Each row is a point on a tangle of strands that fork, close into loops and nearly touch. The rows are in no order.
In the rows, 128 means zero.
Points whose rows are less than 161 apart are linked; no others are. Some points are linked to none.
(1000): [113 144 140 141 179 121 118 116 153 135 119 150 166 114 129 127 109 101
 185 160 144 116 135 150 131 200 101 171 137  91 101 182 170 105 108 117
 117 141 132 122 131 140 158 134 109 133 131  98 127  99 160 130 145 111
 136 170 144 113 169 184 168 148 119 154 106 130]
(209): [173 160 126 151 127  89 147 179 139 130 134 176 126 142  87 108 215 137
 175 137 198  91 154 114  93 206 134 153 188 106  73 134 215 121 137 104
 146 160 150 129 151 138 139 153 162 100 104  95 122 161 147 103 180 159
 119 150 128  77 136 141 106 125  96 133 140 170]
(429): [117 145 151 111 155  86 154 136 111 110 133 135  88 124 122 123 122 146
 162 105 170 132 137 134 126 171 138 118 169 127 119 152 131 137 134 134
 107 136 141 146 145  96 141 162 156 154 146 111 124 149 135  84 114 127
 114 116 115 115 143 113 121 108 110 107 106 160]
(799): [101  90 125 112  72 174 150 144 121 121 169  83 130 118 118 146 172 158
  73  94  90 156 112  93 147  42 150  57 105 172 182  65  93 104 138 117
 151 118 118  83 105 123  88 135 145  99 113 179 113 150 132 147  88 139
 118  85 124 168 133  56  82 111 144 115 153  91]
(909): [159 148 163 147  85  93 121 208  94 144 143 141 136 137  99  92 209 116
 143 136 188  87 113 101 148 156 170 109 181 123 114 119 236  77 176 115
 160 168 161 106 112 180 109 155 183 131 103  88 118 150 159 133 157 133
  56  86  90  96 131 101  83 136  65 118 143 178]
(346): [107 138 140 148 109 149 157 154 100 132 167  92 151 129 100 142 153 148
 109 128 132 139  80  97 126 110 133  63 125 146 143  59 126  85 148 116
 130 180 137  72  86 122 114 155 175 133 131 149 120 160 170 152 115 133
 112  88  91 123 157  98 106 148 119 136  95 100]
(116): [138 148 106 141 144 143 130 143 164 127 130 125 138 119  88 148 170 125
 135 142 145 122 145 110 102 144 117 155 123 109 114 107 161 145  97 103
 133 151 112  96 147 130 128 150 129  91  89 154 121 138 161 144 148 150
 148 160 134 110 142 130 132 139 136 150 126 114]
(148): [ 40 119 135 109 182 147 148  65 141 133 134 102  94  70 155 155  51 109
 120  92  99 159 116 162 160 104 122 107  99 132 164 196  59 132  98 160
 114 109 102 138 129 108 146 144 104 178 165 103 115 121 146 122  67  97
 137 109 121 180 175 118 165 131 132 117  98 127]
(210): [183 123  64 110 113 133 131 148 150 112 137 125 115 144  90 151 213 190
 148 106 172  96 135  90  92 150 104 108 146 144 122  97 195  97 113 107
 155 100 132 112 141 123  99 111 115  45  90 182 103 175 134 121 142 186
 130 136 180 117 137  75 110 156 118 138 178 130]
(587): [102 169 123 133 155 133 167 127 172 110 122 117 106 121 121 122 153 103
 133 130 127 161 209 141 116 139 134 164 119 116  93 100  72 215 110 139
  99 166  99 112 148 103 132 184 152 162 126 107 137 112 148 138 132 139
 170 164  83  99 135 170 145  78 170 133  89 110]
(943): [149 182 128 147 149  97 175 147 133 121 117 168 128 171 100 112 162 151
 174 142 151 118 169 141  80 195 134 147 169  99  63  88 117 173 126 132
 106 181 146 142 143  90 144 172 143 138 125 100 144 154 134 102 175 139
 164 176 106  61 124 175 130  85 143 145  85 127]
(763): [114  98 119 121 137 121 110  62 103 135 101 141 130 149 162 145  12 165
 131 117 105 135  45 167 124 117 122  86 108 150 153 142  68  92 146 162
  96  93 129 189  94  88 132  85  93 139 202 120 122 140  66  99 117  92
 135 111 167 166 108 134 159 128 131 147 112  95]
(770): [114 106 115  94 174 111 124  79 141 115  91 159  83 135 163 120  50 149
 167 110 125 139 152 187 129 160 107 154 117 127 132 193  76 173  95 151
  91  77 119 212 164  80 146 120  94 153 147  96 116 117  69  68 126 109
 164 156 169 158 119 162 164 114 157 118 113 147]
(473): [ 75 115 161 138 138 123 150 102  83 128 152  99 124  92 157 147  65 114
 107 122 118 152  78 139 161 106 132  87 124 143 167 161  95 100 151 150
 114 141 132 130  89 120 136 137 152 186 183 114 133 129 139 136  77 100
  95  74  94 148 146 132 145 138  96 115  97 116]
(1053): [ 89 162 113 131 184 148 142  99 179 127 130 119 137 104 115 164 110 117
 141 147 122 146 142 143 109 137 105 144 109 105 114 110  98 141  89 129
 106 154 103  99 139  97 142 165 115 130 123 125 123 122 162 143 120 120
 181 158 116 120 178 159 170 124 157 162  79  85]
(63): [ 48 104 146 131 152 144 153  72 107 120 143  98 108  80 155 161  49 130
  95  94 101 163  78 157 162  82 134  79 102 149 176 155  60 111 134 162
 107 121 117 138  94 108 140 140 134 188 188 112 119 141 130 128  76  97
 119  69 111 173 153 119 157 135 112 116  90 105]
(251): [ 87 132 141 109 161 128 135 127 143 122 148 105  82  72 128 130 164  96
 135  89 141 134 179 114 164 152 111 157 133 124 144 195 166 147  93 125
 146 107 100 105 170 155 127 180 124 143 101 124 116  99 157 139  70 120
 112 126 117 155 202  85 133 142 103 105 145 179]
(853): [135 141 142  99 159  71 155 129 118 111 100 171  81 152 148  98 109 153
 172 112 148 130 174 155 109 190 125 155 161 122  96 169  97 176 119 141
  90 101 143 199 165  82 145 152 140 165 160  94 127 145  73  61 145 124
 150 148 137 115 104 153 129  88 132  96 104 177]
(67): [137 131 160 137 125 111 113 154 117 126 138 128 138 115 128 106 130  93
 127 135 151 130 125 119 143 138 143 130 141 120 137 150 174 121 138 122
 136 134 132 112 129 158 140 129 155 143 126 120 135 112 140 136 122 117
  99 113 110 121 131 125 116 139  95 113 135 158]
(672): [203 159 101 159  45 152 132 173 103 153 118 145 136 206 100 104 186 138
  94 145  78 117 147  94  86  92 150 151  95 127  82  20  87 184 164  96
 160 178 144 131  85 136  88  85 129 109  87 159 180 135 112 158 184 174
 124 189 120  65  33 165  76 112 172 137 148  96]
(842): [146 159 168 151 115  89 148 158 100 139 126 157 145 168 111  88 125 120
 130 148 138 130 124 133 108 149 159 118 175 114  88  99 120 142 173 146
 103 183 164 138 109 122 134 131 177 165 150  98 163 149 124 129 164 125
 121 141  77  64  93 158 121 107 113 116  95 136]
(864): [ 83 102 100 115 129 149 140  97 145 111 153  95  99 107 130 167 120 160
 106  77 106 157 113 124 126  83 123  77 101 149 177 111  91 108 105 132
 139  91 104 112 147 101 124 143 114 105 125 161  95 151 119 118  95 126
 147 110 147 170 150  57 116 126 151 120 142 106]
(75): [117 164 142 136 153 121 137 148 127 126 157 128 131 101 113 138 168 121
 164 124 168 105 105 108 133 188 125 119 169 111 121 157 204  72 132 108
 140 151 139  95 123 129 133 169 140 129 120 117 102 132 183 118 129 128
  84 110 122 117 198 100 131 157  77 137 123 149]
(733): [153  98 101  91 143 101 126 120 128  98 114 157  61 145 148 127 117 175
 169  84 146 116 157 136 105 167  96 145 136 140 144 181 137 146 105 131
 121  62 130 195 175  97 140 114 104 106 124 141 103 146  70  50 134 147
 134 135 194 162 109  99 125 134 133 104 154 184]
(942): [151  86 169 112  83 118  75 147  85 141 105 117 137 125 171  94  85  87
  83 155 108 120 117 144 180  83 158 150 132 149 156 179 150 125 157 139
 142  95 137 149 111 186 130  82 132 143 139 124 151  83  87 138 105 100
  88  68 121 153  64 147 114 127  98  91 158 160]
(574): [179 128  80 112 139 112 136 137 144 110 131 154 102 147 114 149 172 181
 167 110 174  98 131 120  81 180  90 132 150 131 116 138 189 103 115 118
 137  87 141 151 154 100 131 110 108  69  98 160  98 167 118  79 154 169
 134 140 195 129 134  93 128 154 112 139 163 148]
(76): [166 101 110 131 113 128  72 131 125 127 104 146 154 158 140 122 105 118
 126 156 135 108 105 125 137 138 113 154 120 135 132 146 163 100 145 113
 145  92 129 139 136 162 130  56  99  86 119 148 143 118  97 120 150 124
 118 127 167 151  92 138 128 147 137 136 169 129]
(690): [137 110 117 126 143 120 103  92 106 127 110 145 141 164 141 141  44 153
 137 142 115 123  49 146 122 136 114 103 133 136 134 135 107  84 152 137
 100 108 146 155 100 102 131  72  99 119 171 132 138 141  92 104 130 106
 139 122 164 145 112 137 143 140 132 151 123  97]
(278): [160 132 184 144  62  84 133 189  64 145 134 141 137 162 128  65 136 117
  94 138 133 114 110 120 143 103 183 104 182 138 118 110 137 137 197 154
 126 171 171 140  95 150 120 127 190 173 138 107 164 134 111 138 131 126
  85  87  57  77  68 135  93  91  85  81 128 164]
(1044): [112 168 130 116 173 105 162 124 132 114 147 135 107  94 122 146 144 140
 184 118 157 108 114 126 128 215 111 127 174  98 105 170 173  83 107 110
 115 137 136 114 131  90 144 173 127 128 131 106  92 133 189  86 120 125
 117 127 151 107 208 107 146 148  82 142 103 148]
(945): [153 183 104 140 161 104 168 148 156 118 119 168 134 151  88 134 168 165
 187 144 162 116 160 138  74 209 116 147 165 106  67  87 147 147 105 117
 111 168 142 134 150  78 143 167 133 103 114 113 118 167 149  95 178 154
 164 171 132  76 148 162 144 116 136 162  94 113]
(897): [126 105  82 108 140 145 115  73 137 122 122 127 122 141 146 170  70 187
 133  96 121 135  65 144  98 103 100  81 104 137 162 108  80  76 111 136
 116  72 118 150 129  76 125 109  81  97 155 160  92 160  91  93 127 120
 149 121 189 162 127  83 145 131 160 151 127  85]
(1010): [169 154 138 148 104 103 139 187 115 134 140 158 138 161  86 109 193 136
 156 133 180  95 120 107 109 174 153 120 175 119  88 108 201 101 159 113
 140 172 155 117 126 133 125 145 171 115 104 110 135 160 145 121 169 149
  98 131 112  77 128 119  97 131  94 130 129 160]
(545): [123 111 137 111  67 165 151 172 120 117 163  94 105 118  83 127 218 163
  88  80 129 136 138  86 133  66 174  71 127 180 163  57 127 134 139 112
 151 153 131  91 109 127  68 156 176  88 104 165 126 142 153 148  88 166
 114  81 108 140 146  42  70 107 145 111 159 113]
(679): [127 138 143 151  80 142 156 142 100 134 142 106 131 154 119 110 123 124
  77 121  92 157 124 116 119  58 172  94 121 145 132  40  68 172 164 141
 124 181 140 118  80 107 111 136 173 160 131 136 156 135 128 158 115 137
 133 118  65 103  87 135 107  99 143 119 106 102]
(300): [154 118 157 145  95 119  84 163 117 127 103 137 146 123 132  81 139  71
 101 166 126 122 176 122 154 108 156 191 126 125 113 146 162 177 150 123
 140 125 126 135 133 200 142  94 146 145 116 116 153  79 100 161 157 121
 110 126 106 114  72 169 120 113 115 102 153 160]
(472): [111 161 131 109 170  88 179 116 145 100  99 152  89 152 156  87 138 146
 168 135 144 154 230 177 125 191 140 155 159 126  75 136  50 217 114 159
  79 133 125 182 172  78 140 184 143 201 161  80 126 124  83  90 153 120
 175 164  96 101 125 194 155  55 158 112  88 146]
(283): [204 134 120 146  41 134 144 182  88 142 129 141 125 199  96  95 181 161
 106 128  95 120 137 102  91  90 179 116 128 143 105  27  96 163 163 110
 155 155 152 136  92 123  91 102 145 117  93 154 169 149 102 143 161 174
 110 150 107  68  48 128  66 107 146 118 151 117]
(117): [ 87 179 127 109 168 110 174 109 131 115 122 129  91 112 114 138 102 141
 153 111 143 155 151 161 114 162 140 114 148 124 102 106  67 156 109 149
  91 154 111 142 137  73 131 196 145 171 150  96 113 149 151 107 116 122
 165 127  92 114 169 142 166  90 134 148  65 114]
(515): [115  97 157 136 121 129  88 122 113 140 117 121 153 126 156 118  62  87
 105 153 107 140 112 142 162  99 137 139 119 130 149 171 118 136 150 135
 121 120 134 136 103 159 142  87 131 156 158 123 160  97 112 150  96 107
 117  99 113 143  92 160 139 134 119 116 127 131]
(903): [119 141 146 153  92 144 167 144 102 136 160  98 128 137 102 130 135 132
  92 124 113 149 100 104 123  81 156  70 122 145 137  45  90 127 157 126
 123 184 139  81  85 110 116 151 180 148 128 136 135 148 162 156 111 128
 124 107  67 109 126 117 101 118 135 130  95  97]
(100): [151  90 130 127  87 150  85 143 131 133 124 106 148 125 134 123 134  96
  82 151 111 128 137 113 152  74 144 149 108 135 151 117 141 133 134 119
 152 110 108 106 121 186 120  84 133 103 107 158 142  99 110 170 123 131
 118 112 133 143  94 123 102 133 124 117 167 117]
(73): [124 130 152 158 165 127 103 133 156 139  95 145 182 125 139 104 118  65
 161 182 140 123 173 144 149 168 113 196 126  92  98 189 177 139 118 117
 127 142 132 126 136 182 155 101 108 146 132  80 147  74 142 153 154 101
 133 172 122 120 127 212 159 143 119 137 123 140]
(822): [104 142 174 155 154 125  87 109 111 165 121 126 186  98 159 120  76  59
 146 175 122 120  94 141 172 153 116 147 133 112 134 215 169  84 138 135
 131 142 149 130  88 178 144  99 109 178 161  87 155  65 150 171 107  90
  84 116 100 139 151 176 166 174  83 137 113 135]
(628): [145 131  95 122 122 144 128 141 148 118 142 119 124 128  97 158 180 154
 133 121 148 117 118  97 105 130 117 110 123 134 129  94 159 114 115 106
 142 129 118  95 135 124 115 130 127  71  99 176 112 155 142 123 142 163
 142 130 151 125 146  90 108 145 132 146 147 115]
(854): [107 147 131 113 147 108 159 110 120 108 138 127  88 122 122 145 104 152
 134  88 143 144 117 144 111 136 139  99 140 140 132 106  93 142 125 140
 109 133 129 144 132  82 133 160 150 147 145 126 116 155 137 104 108 123
 134 111 112 127 139 107 133 112 134 130 100 122]
(482): [146 118 119 128  60 157 158 138 115 121 149 113  97 157 111 126 161 165
  88  85  88 153 148 109  97  44 177  91 105 161 157  33  54 171 141 119
 143 126 123 127 111  94 102 137 145 105 104 171 132 142 105 130 120 163
 136 122 125 122  81  88  89  93 171 118 141 107]
(168): [145 126 167 134 102 108 118 163 112 125 119 131 127 124 132  90 127  84
 108 140 131 138 161 121 141 103 161 149 138 137 120 141 129 174 155 136
 131 136 129 132 127 162 137 122 176 164 132 118 155 100 112 141 118 127
 106 116  83 114  83 148 102  97 116  88 130 155]
(554): [114 171 137 127 157 106 180 130 154 113 109 139 104 138 139  85 164 113
 152 132 134 159 230 151 121 175 145 164 149 121  75 115  65 232 125 149
  89 166 122 143 157  95 138 185 157 189 145  85 141 117 134 128 146 126
 167 162  74  85 119 188 144  54 164 113  95 130]
(894): [167 156  98 144 152 104 156 163 154 121 121 169 134 149  91 135 193 142
 183 145 188  89 159 125  82 211 109 169 169 100  76 134 201 122 116 100
 131 149 151 133 153 117 145 142 131  80 103 114 115 157 146  95 183 159
 153 174 157  89 147 158 135 132 114 148 130 150]
(507): [154 111 154 134 129  96  87 146 119 135 105 163 143 117 158  90 150  79
 153 160 163  92 174 137 166 167 112 207 135 106 106 208 227 129 118 111
 157  83 139 170 178 208 147  98  96 124 116  73 133  84 110 131 163 110
 101 142 149 145 113 176 140 154 103 114 171 202]
(257): [170 120 111 142 121 116  99 156 144 122 108 159 141 139 118 121 172 108
 141 150 167  99 166 122 126 164 116 186 128 114  96 150 204 137 124 106
 150 118 129 138 158 173 134  99 120  92  99 124 132 120 121 130 172 141
 126 162 154 112 113 154 125 134 116 133 166 160]
(929): [148 153 190 154  90  76 135 175  73 150 120 146 158 173 127  74 110 114
 113 160 139 126  98 129 136 126 160 104 187 124 100 125 124 125 202 165
 111 180 177 143  90 133 131 120 181 188 160  96 171 150 107 137 149 114
 106 121  61  63  84 168 116 105  81 101 101 146]
(478): [132 146 147 116 151  72 173 125 120 102  98 169  88 158 145  80 111 150
 149 107 138 145 195 164 116 159 151 136 162 126  94 144  57 210 127 160
  89 117 134 201 154  81 135 161 152 192 160  93 141 137  67  88 142 122
 153 146 107 101  91 165 132  63 140  98  96 163]
(711): [166 126 120 125  60 153 151 168 108 126 150 112  99 147  88 110 202 168
 105  88 122 129 157  94 102  82 179  90 127 170 136  42 110 157 138 108
 145 147 138 113 114 123  81 142 159 103 101 167 138 140 130 129 116 179
 113 116 113 110 101  74  71 105 153  97 152 118]
(310): [116 131 160 166 151 139  83 131 137 146 106 128 188 113 130 115 106  49
 137 180 124 125 143 134 163 130 127 174 117 106 114 177 173 126 129 125
 143 149 127 117 116 188 148 104 123 152 139  93 151  65 143 187 138  97
 119 144 101 119 127 181 150 155 107 144 128 133]
(615): [ 83 148  98 125 191 162 130  83 184 137 137 112 155  84 121 183 111 115
 134 141 105 129 114 133 127 131  85 136  95  94 138 144 115 114  68 125
 122 140  94  87 153 118 140 152  87 103 105 152 116 112 175 151 110 120
 174 161 152 145 201 125 177 159 153 158 109  81]
(1036): [137  96  85 115 134 144  82  77 125 134 124 125 161 165 150 163  72 165
 138 133  99 118  34 127 117 114  87  89 104 136 154 114 104  56 132 124
 123  90 130 128 105 105 112  65  69  82 152 168 120 143  99 113 142 114
 138 122 191 171 115 120 146 148 157 164 148  77]
(266): [139 138 140 159  60 158 146 149 104 153 144  85 153 153 124 110 129  98
  50 151  72 149 117 102 121  29 158 108  97 137 129  28  61 172 172 133
 126 203 148 110  62 128 108 122 176 158 121 144 161 122 144 193 129 137
 135 128  61  88  71 162  93 105 154 132 114  94]
(871): [128  91 122 118  86 176 118 165 114 142 166  82 173 117 113 148 187 137
  80 141 106 129  82  76 165  84 129  68 113 142 158  72 157  53 136 107
 157 127 125  59  91 167  83 131 143  92 108 180 117 149 156 177 118 136
  94  79 118 150 148  80  93 159 112 137 154  92]
(557): [159 175 143 159 130 108 157 150 123 132 118 158 135 174 108 100 145 130
 132 142 134 130 151 132  86 154 145 136 146 114  78  75 102 181 151 136
 100 173 146 139 127 107 133 141 153 149 130 113 157 144 129 129 167 141
 149 162  85  62  93 164 120  93 144 130  91 128]
(371): [140 134 160 105 144  67 138 137 108 118 118 162  99 138 145  95  95 149
 162 109 157 127 122 148 124 174 132 132 170 121 110 184 131 133 139 145
 100 105 156 180 139 105 148 127 146 158 164 105 136 139  88  68 128 114
 117 126 140 115 106 143 128 105 102 102 113 182]
(743): [128 131 126 147 117 160 113 132 154 134 126 116 154 128 113 134 121  96
  93 147  93 149 141 120 121  77 133 149  87 122 127  80  88 175 134 119
 125 157 109 101 117 138 129 114 138 114 119 152 143 112 132 162 141 141
 155 155 119 124  96 157 130 119 172 143 116  89]
(667): [118 109 117 138  69 157 182 120 115 122 143 107 107 137 122 144 130 159
  74  68  76 164 128 131 105  17 180  74  93 166 170  28  25 156 144 138
 143 122 127 139 104  77  98 142 141 128 126 159 119 145 103 131 106 138
 146 102 122 142  90  79  96  87 172 125 123  89]
(911): [185 134 121 138  71 136 144 177 106 133 145 135 124 184  85 114 181 167
 116 118 133 117 130  97  88 110 161  95 142 146 115  37 124 142 154 108
 144 152 140 120 108 108 100 121 151 105 100 159 157 159 124 127 152 167
 122 127 119  87  79 110  79 118 144 128 144 114]
(766): [169 148 118 159  56 166 123 160 116 156 131 105 162 183 115 119 145 113
  65 156  69 133 127  92  98  59 143 139  95 126 103  21  76 165 164 112
 142 183 141 112  69 137 103  91 141 126 108 165 170 127 127 186 168 148
 134 165  96  80  48 170  90 111 167 160 137  86]
(31): [108 150 124 120 185 119 137 111 147 125 136 137 131 111 129 149 109 128
 173 136 148 119 115 143 124 191 104 143 153 103 109 164 154 113 102 116
 110 138 128 120 131 103 156 145 113 128 135 111 117 123 166 109 128 120
 136 146 144 119 183 151 160 149 112 145 100 127]
(483): [138 125 187 147 111  86  93 170 112 146  98 148 149 104 150  74 163  47
 129 179 150 102 190 138 188 131 143 211 129 115 102 192 224 140 126 117
 162 101 128 149 165 229 149 120 120 163 119  61 136  53 118 167 165 100
  85 124  99 122  90 178 132 124  84 121 164 195]
(188): [126  86 108 104  84 171 114 144 134 129 160  81 148 100 124 142 187 139
  78 115  97 138 103  84 167  58 129  82 106 159 169  96 138  86 125 113
 161  99 113  81 119 167  92 125 129  75  98 182 115 139 135 163 107 146
 108  93 143 170 139  60  88 135 123 115 185 101]
(891): [141 112 113 133  98 160 114 144 142 127 135 112 134 123 112 131 148 115
  91 136 112 141 148 105 119  76 146 142  93 137 151  87 113 152 128 112
 150 139 107 104 129 149 118 106 140  91  99 171 140 119 122 157 133 152
 142 141 132 131  99 118 106 113 153 126 144 111]
(872): [ 52 123  98 116 163 161 148  74 171 124 137  96 104  76 135 187 110 135
  98  82  86 159 114 140 135  79 108 102  80 131 172 135  63 125  89 155
 136  99  82 112 159 104 130 163 100 113 123 144  95 143 139 129  84 121
 173 123 143 180 181  68 151 125 170 129 119  94]
(967): [108 116 140 146 136 151 106 112 136 134 128 109 158 118 129 140  83  94
 108 147 111 147 102 135 139  92 134 122 102 125 144 128 107 130 140 138
 128 142 125 110 106 140 134  98 140 140 148 141 145 110 129 159 108 111
 136 123 111 141 116 154 137 140 132 137 114 104]
(935): [152  86  87 112 141 148  51  65 132 142 106 132 161 129 168 136  94 130
 148 140 111  78  60 114 134 159  66 137 105 120 147 201 175  42 124 117
 137  72 127 132 132 157 123  50  27  75 119 133 124 107 120 123 124 111
 112 135 199 181 151  96 154 208 126 138 178 118]
(571): [ 80 117 123 109 194 153 119  78 188 132 126 115 116  76 140 140 115  97
 136 129 112 137 179 146 147 143  90 176 102 106 137 206 122 145  66 133
 124 111  89 107 177 149 143 150  84 129 104 123 119  86 155 142  92 118
 164 171 140 162 192 143 173 151 151 123 132 140]
(804): [ 70 132 173 150 153 138 120 107  99 152 148 105 159  81 160 138  75  76
 123 149 115 143  91 132 177 125 122 118 127 122 162 194 135  88 133 145
 133 145 137 111  87 159 148 125 143 190 173 105 144  91 164 170  74 102
  86  84  81 145 162 144 153 170  83 126  97 123]
(416): [123 105 121 120 116 127 136 110 135 106 132 124  95 135 129 144 104 152
 113  92 128 157 126 135 109  96 139 103 116 142 154 108  89 143 122 133
 128 107 117 136 131  99 131 126 137 121 135 155 122 144 109 103 110 132
 138 114 147 144 115  91 116 111 138 116 124 125]
(568): [147 103  97 126 125 145  86 103 140 136 123 128 163 153 135 152 108 136
 121 148 115 123  82 120 116 104 103 120 101 130 147 110 121  89 130 114
 140 103 121 112 119 147 118  73  93  77 122 174 129 132 113 138 142 125
 139 138 169 154 109 129 132 146 160 154 153  93]
(95): [153  83 153 120  69 133  65 153  94 133 111 114 146 119 152  92 119  93
  74 163 107 104 134 124 186  66 156 154 122 152 151 136 170 119 148 123
 165  90 123 116 113 213 120  80 130 123 113 136 145  89  91 166 116 112
  89  72 128 150  74 123 108 132 104 107 187 151]
(1028): [ 67 120 119 115 185 146 123  66 166 132 127 112 115  82 148 155  70 114
 129 119 109 145 134 158 145 116 101 138  99 114 151 187  82 148  87 145
 110 109 100 126 147 119 140 137  97 144 135 112 125 102 143 138  87 109
 164 139 144 174 166 137 171 139 157 125 115 118]
(1018): [ 98 136 168 131 139 120 125 144 116 127 147 112 120  75 127 118 150  75
 124 118 144 139 152 116 177 131 136 141 137 124 139 177 169 133 121 121
 146 134 113  93 131 168 127 167 156 159 126 110 126  96 169 152  84 111
  93 107  95 133 178 104 123 140  91 101 125 165]
(1032): [ 84 177 119 130 177 138 166 115 176 123 120 119 122 111 121 152 128 119
 139 144 128 161 176 156 110 155 130 155 120 110  92  91  73 177  88 141
  89 164  95 103 148  82 139 191 127 151 131 106 122 126 169 136 129 129
 187 152  95 104 167 172 171  97 167 160  65  89]
(66): [112 169 134 157 176 127 135 118 169 139 100 140 178 138 125 128  96  97
 159 189 120 143 153 161 115 157 114 166 120  94  80 108  96 165 119 132
  87 184 127 114 119 111 155 132 117 157 153  98 144 107 157 154 158 110
 176 188 107  91 138 231 182 108 153 171  74  83]
(320): [178 106  89 103 129 102 125 136 131 106 119 157  74 140 135 136 158 176
 167  99 165 105 159 124 101 182  87 148 143 137 132 177 184 132 118 119
 139  59 147 180 174 115 130 108 108  84 103 146 106 151  92  68 146 162
 130 133 198 141 122  96 115 145 109 114 171 188]
(616): [105  98  74  96 130 148 137  82 147 110 149 104  89 114 144 182 127 186
 115  62 116 137  90 126 107  91 100  68 102 140 183 120  98  72 102 146
 133  65 109 127 146  84 117 135  82  86 132 166  69 171 118  97 111 137
 137 106 186 172 156  36 125 126 147 129 147  90]
(420): [ 94 131 128 102 185 146 135 100 163 133 139 117 106  63 131 142 150  99
 141 109 131 117 178 127 155 168  89 173 122 111 136 213 170 129  67 123
 148 104  97 101 184 149 127 170  94 128  91 130 104  99 162 137  89 121
 131 157 137 159 216 100 151 168 113 115 156 164]
(1066): [141 104  79  97 166 145  91  61 147 129 122 132 130 103 165 156 110 147
 171 116 122  83  72 122 119 183  48 137 120 101 139 199 183  51 105 123
 125  75 126 137 152 119 132  89  32  80 119 130  96 121 149  92 119 128
 118 149 206 165 186  88 162 202 115 138 162 129]
(536): [151 114 165 134  85 108  76 165 114 138 104 139 136  93 141  83 164  65
  97 169 134 103 199 126 185 101 152 215 112 135 119 158 194 170 125 108
 162 108 117 135 158 238 136 107 134 146 103  98 144  64 106 175 155 116
  95 110 108 122  76 148 119 114  95 110 168 182]
(23): [130 116  98  92 162 111 133  79 138  99 104 161  67 137 144 142  74 176
 168  97 134 129 142 166  96 162 101 138 121 130 131 172  99 148  92 151
 105  73 115 201 162  73 143 131  95 123 138 133  87 148  67  54 132 123
 151 144 191 156 125 120 146 122 154 126 125 151]
(494): [121 128 139 131 133 127 116 142 108 125 149 119 136 117 129 134 129 134
 130 128 149 117  84 110 138 147 126 102 147 125 140 143 165  72 138 127
 133 126 143 100 110 138 139 124 144 127 136 135 122 135 155 130 113 117
  87 103 127 132 151 100 112 156  88 124 125 136]
(720): [153 111 127 139 145 117  93 137 142 125 108 165 142 120 132 113 148 101
 160 152 162  97 166 127 139 175  97 198 133 104 105 195 212 127 107 103
 150  96 123 149 168 180 151 102  95  98 105 102 122 100 127 124 153 125
 125 156 168 140 137 156 141 163 115 128 158 178]
(377): [ 69 150  90 127 169 160 137  86 180 148 138  98 141  86 122 196 107 141
 110 117  92 146  92 136 110  88  96 106  76 114 157  99  68 113  86 135
 130 125  91  85 148  99 125 157  97 104 119 149  97 145 149 144 109 126
 180 144 153 156 176  93 170 138 172 165  99  61]
(389): [115 120 137 144  92 166 139 159 100 150 180  81 186 133 107 150 168 140
  92 148 116 132  60  82 151  94 122  53 117 145 148  59 149  51 152 108
 144 183 137  56  69 139  92 138 166 126 125 168 117 156 173 173 124 129
  96  80  96 131 157 108  91 168 111 146 120  81]
(55): [163  79 104 115 113 134  44  97 131 141  87 139 168 144 164 114  87 101
 131 162 115  81  98 126 159 130  92 163 107 137 144 188 184  78 137 122
 152  73 123 145 136 192 120  38  51  77 114 122 150  93  98 139 132 104
 113 130 179 184 109 131 146 182 141 143 191 136]
(605): [ 95  87 122 134  73 177 167 123 108 133 153  91 145 139 130 154 130 161
  71  90  73 171  91 121 125  17 155  56  96 171 177  38  44 106 149 130
 145 123 124 109  94  97 100 136 137 122 135 166 114 161 120 141 102 128
 134  89 120 156 103  90  91 104 162 131 130  76]
(610): [121 129  93  94 163 122 139  86 149  99 122 129  76 114 138 167  98 175
 152  88 139 130 114 149  99 153  95 114 117 122 139 153 118 123  92 136
 110  86 117 160 157  76 139 144  95 110 127 137  87 156 120  79 118 129
 142 127 175 157 162  91 146 132 135 136 125 134]
(481): [110 105 117  98 169 114 105  64 121 125  90 148 102 135 157 130  16 155
 148 114 119 139  89 182 132 133 117 116 113 137 146 185  74 126 119 163
  88  86 125 201 120  83 140  99  79 141 188 101 119 120  71  80 121 101
 144 132 168 165 112 147 166 129 148 132 109 128]
(59): [121 114  91  93 174 137 114  61 132 116 125 124  92 101 162 158  86 169
 169 101 125 105  72 138 125 179  78 123 128 110 145 201 144  79 103 139
 109  79 119 156 147  89 145 114  63 113 146 121  90 129 132  68 110 121
 114 131 194 165 179  86 158 169 109 135 138 138]
(778): [161 132 167 141  59 108 115 204  70 140 139 133 148 159 111  88 164 120
 101 153 155 104 102 108 152 116 182 105 170 141 121 102 186  93 186 126
 153 152 160 103  93 175 118 122 184 150 124 114 146 144 132 142 142 130
  59  85  79 100 100 121  78 121  82 105 139 156]

A fork is a point with three links, a tip a point with one. Leave the first point through the second and follow the links. Name the first fork or tip that comes.
(257) / (720) | (67)
(903) / (679) | (711)
(283) / (672) | (799)
(23) / (610) | (1036)
(76) / (55) | (23)

How many points has the smallest loop of links through each point below? Write - if it is on no loop.
(943) | 11
(864) | 9
(763) | 13
(571) | 18
(266) | 14
(429) | 10
(967) | 7

Name the points in between on the shortest way along the links from the first point to the second, in order.
(615) / (210) | (377), (872), (864), (616), (897), (1036), (690), (763), (481), (770), (23), (733), (320), (574)
(1018) / (310) | (67), (494), (75), (1044), (31), (1000), (73)
(371) / (76) | (429), (854), (416), (864), (616), (897), (1036), (568)
(822) / (571) | (804), (473), (63), (148), (1028)
(1000) / (257) | (31), (1044), (75), (494), (67), (168), (300), (536), (483), (507), (720)
(346) / (667) | (389), (871), (188), (799), (605)
